The views of a scene show one set of named points, each view turned or mirrored, and shifted as a whole, with a little noise and some points left out.

Scene 1
View 1
k33: [ -6.6  -8.9  -6.6  -5.6  -2.9 -31.4   3.0  12.2]
k910: [-11.3 -28.9  -9.8   4.2   2.8 -31.0  15.3  27.1]
k149: [-10.8   1.8   1.2 -27.8  -0.7  -6.7  -0.2  -0.6]
k77: [-18.8   0.5   7.6 -28.4  -8.0  10.2  12.1  -1.5]
k102: [-16.5  -9.9  -0.8 -16.2  -5.1  -8.3  11.6   6.8]
k995: [-13.8  -1.6   0.1 -14.7  -9.8 -11.4   6.3   4.0]
k235: [-16.3 -31.9  -8.2  11.9  -7.8 -25.4  23.5  27.8]
k296: [-23.8 -32.7  -3.3   5.3  -9.0  -5.6  31.7  24.9]
k62: [ -8.6  -2.7  -7.0  -1.3 -11.6 -31.7   1.5   5.9]
k861: [ -9.7  -2.0   1.4 -27.5   2.2  -8.0   1.2   4.4]
k370: [-30.4 -21.7   7.9 -10.4 -14.4  18.9  32.6  11.8]
k160: [ -6.7 -17.8  -5.6 -11.6   8.4 -24.4   2.7  17.7]
k895: [-10.1  -3.9  -2.5 -15.4  -3.6 -18.8   3.4   7.1]
k534: [-29.0   1.1  11.4 -29.3 -18.4  23.7  19.1  -7.2]
View 2
k160: [  7.8   7.3  -8.7   1.0   2.9  15.1   3.6 -20.6]
k861: [-15.4   0.6   2.5  -4.4  10.3  20.3  -2.3 -29.0]
k370: [-16.1  31.1   4.0  21.2  33.3  11.3 -33.4 -20.8]
k235: [ 21.6  36.2 -14.4  22.7   6.0   8.8  -5.2 -16.3]
k62: [ -0.9  20.1  -5.3   7.9 -10.1  20.1  13.9 -35.2]
k296: [ 10.0  38.0  -8.6  23.3  18.4   7.2 -19.4 -14.3]
k77: [-29.8   8.7   8.6   3.8  21.4  20.2 -14.7 -33.5]
k149: [-20.7  -1.9   3.4  -4.8  10.2  20.1  -2.7 -31.6]
k910: [ 14.9  16.4 -11.2   8.0   8.7  11.2  -3.7 -14.6]
k33: [  5.6  15.0  -8.2   4.6  -4.5  18.3   9.6 -30.7]
k895: [ -8.0  10.1  -2.9   2.7   3.4  19.6   2.1 -31.1]
k534: [-43.3  15.9  15.0   8.4  30.0  19.9 -27.2 -35.1]
k995: [-14.1  16.0   1.0   7.1   4.2  20.5  -1.5 -32.7]
View 3
k33: [  5.9 -22.4   6.9  21.2   3.5 -16.8  -3.7  -9.0]
k149: [ 23.6 -24.2 -13.4   1.8   5.1   1.8  -2.5  -5.1]
k102: [ 13.2 -11.2  -2.1   4.0   8.9  -1.2  -1.5  -6.9]
k62: [  1.7 -23.6  14.0  19.7   0.7 -11.8  -7.1 -15.8]
k895: [ 12.8 -23.4  -0.6  11.9   4.3  -7.8  -3.7  -8.1]
k296: [ -5.0  19.8  14.3  10.9  22.7 -13.9   2.2  -1.5]
k534: [ 24.6   0.1 -10.8 -22.6  13.7  30.3  -7.9  -7.0]
k861: [ 22.1 -22.2 -12.4   5.2   6.7  -2.7   0.1  -3.5]
k370: [ 11.3  24.5   3.0 -10.8  24.8  10.1  -0.1  -2.5]
k235: [ -9.8   7.3  20.2  22.4  16.9 -27.3   3.5  -4.7]
k77: [ 25.9 -10.2 -10.2  -7.9  10.2  13.7  -3.7  -4.8]
k160: [  9.2 -17.4  -1.2  23.6   8.5 -23.5   4.9  -1.9]
View 4
k149: [-10.5  -8.3  -7.7   3.1  -3.4   4.9   7.4 -29.0]
k160: [  0.5   0.9   3.3 -16.7  11.3   4.9 -10.6  -9.5]
k33: [ 11.5  -0.4  -9.5  -6.8  11.5   9.9 -13.4 -17.1]
k235: [  6.3   1.6  10.1 -31.9  25.5  15.0 -27.0  -3.4]
k995: [ -6.4 -11.6  -3.9  -3.4   8.5  13.9  -4.7 -26.1]
k534: [-44.5 -26.4  13.7  -0.7   1.3  16.9  11.2 -32.9]
k102: [-12.1 -10.1   2.8  -9.3   8.6  10.5  -2.7 -22.1]
k910: [  3.6   5.1   4.4 -23.0  11.3   5.6 -13.8  -5.6]
k296: [-13.6  -4.1  20.9 -34.8  21.5  15.0 -20.4  -5.0]
k62: [ 13.4  -9.1 -11.3  -5.1  16.2  19.6 -14.7 -22.8]
k895: [  1.5  -0.4  -1.0 -11.5   9.3   8.7  -8.8 -16.0]
k861: [ -8.8  -5.3  -4.5  -0.7  -1.7   2.5   5.5 -23.7]

In a view up to two points have been moved. Name them for each view, in the order of its rows, or write -.
view 1 => k910
view 2 => -
view 3 => -
view 4 => k160, k895
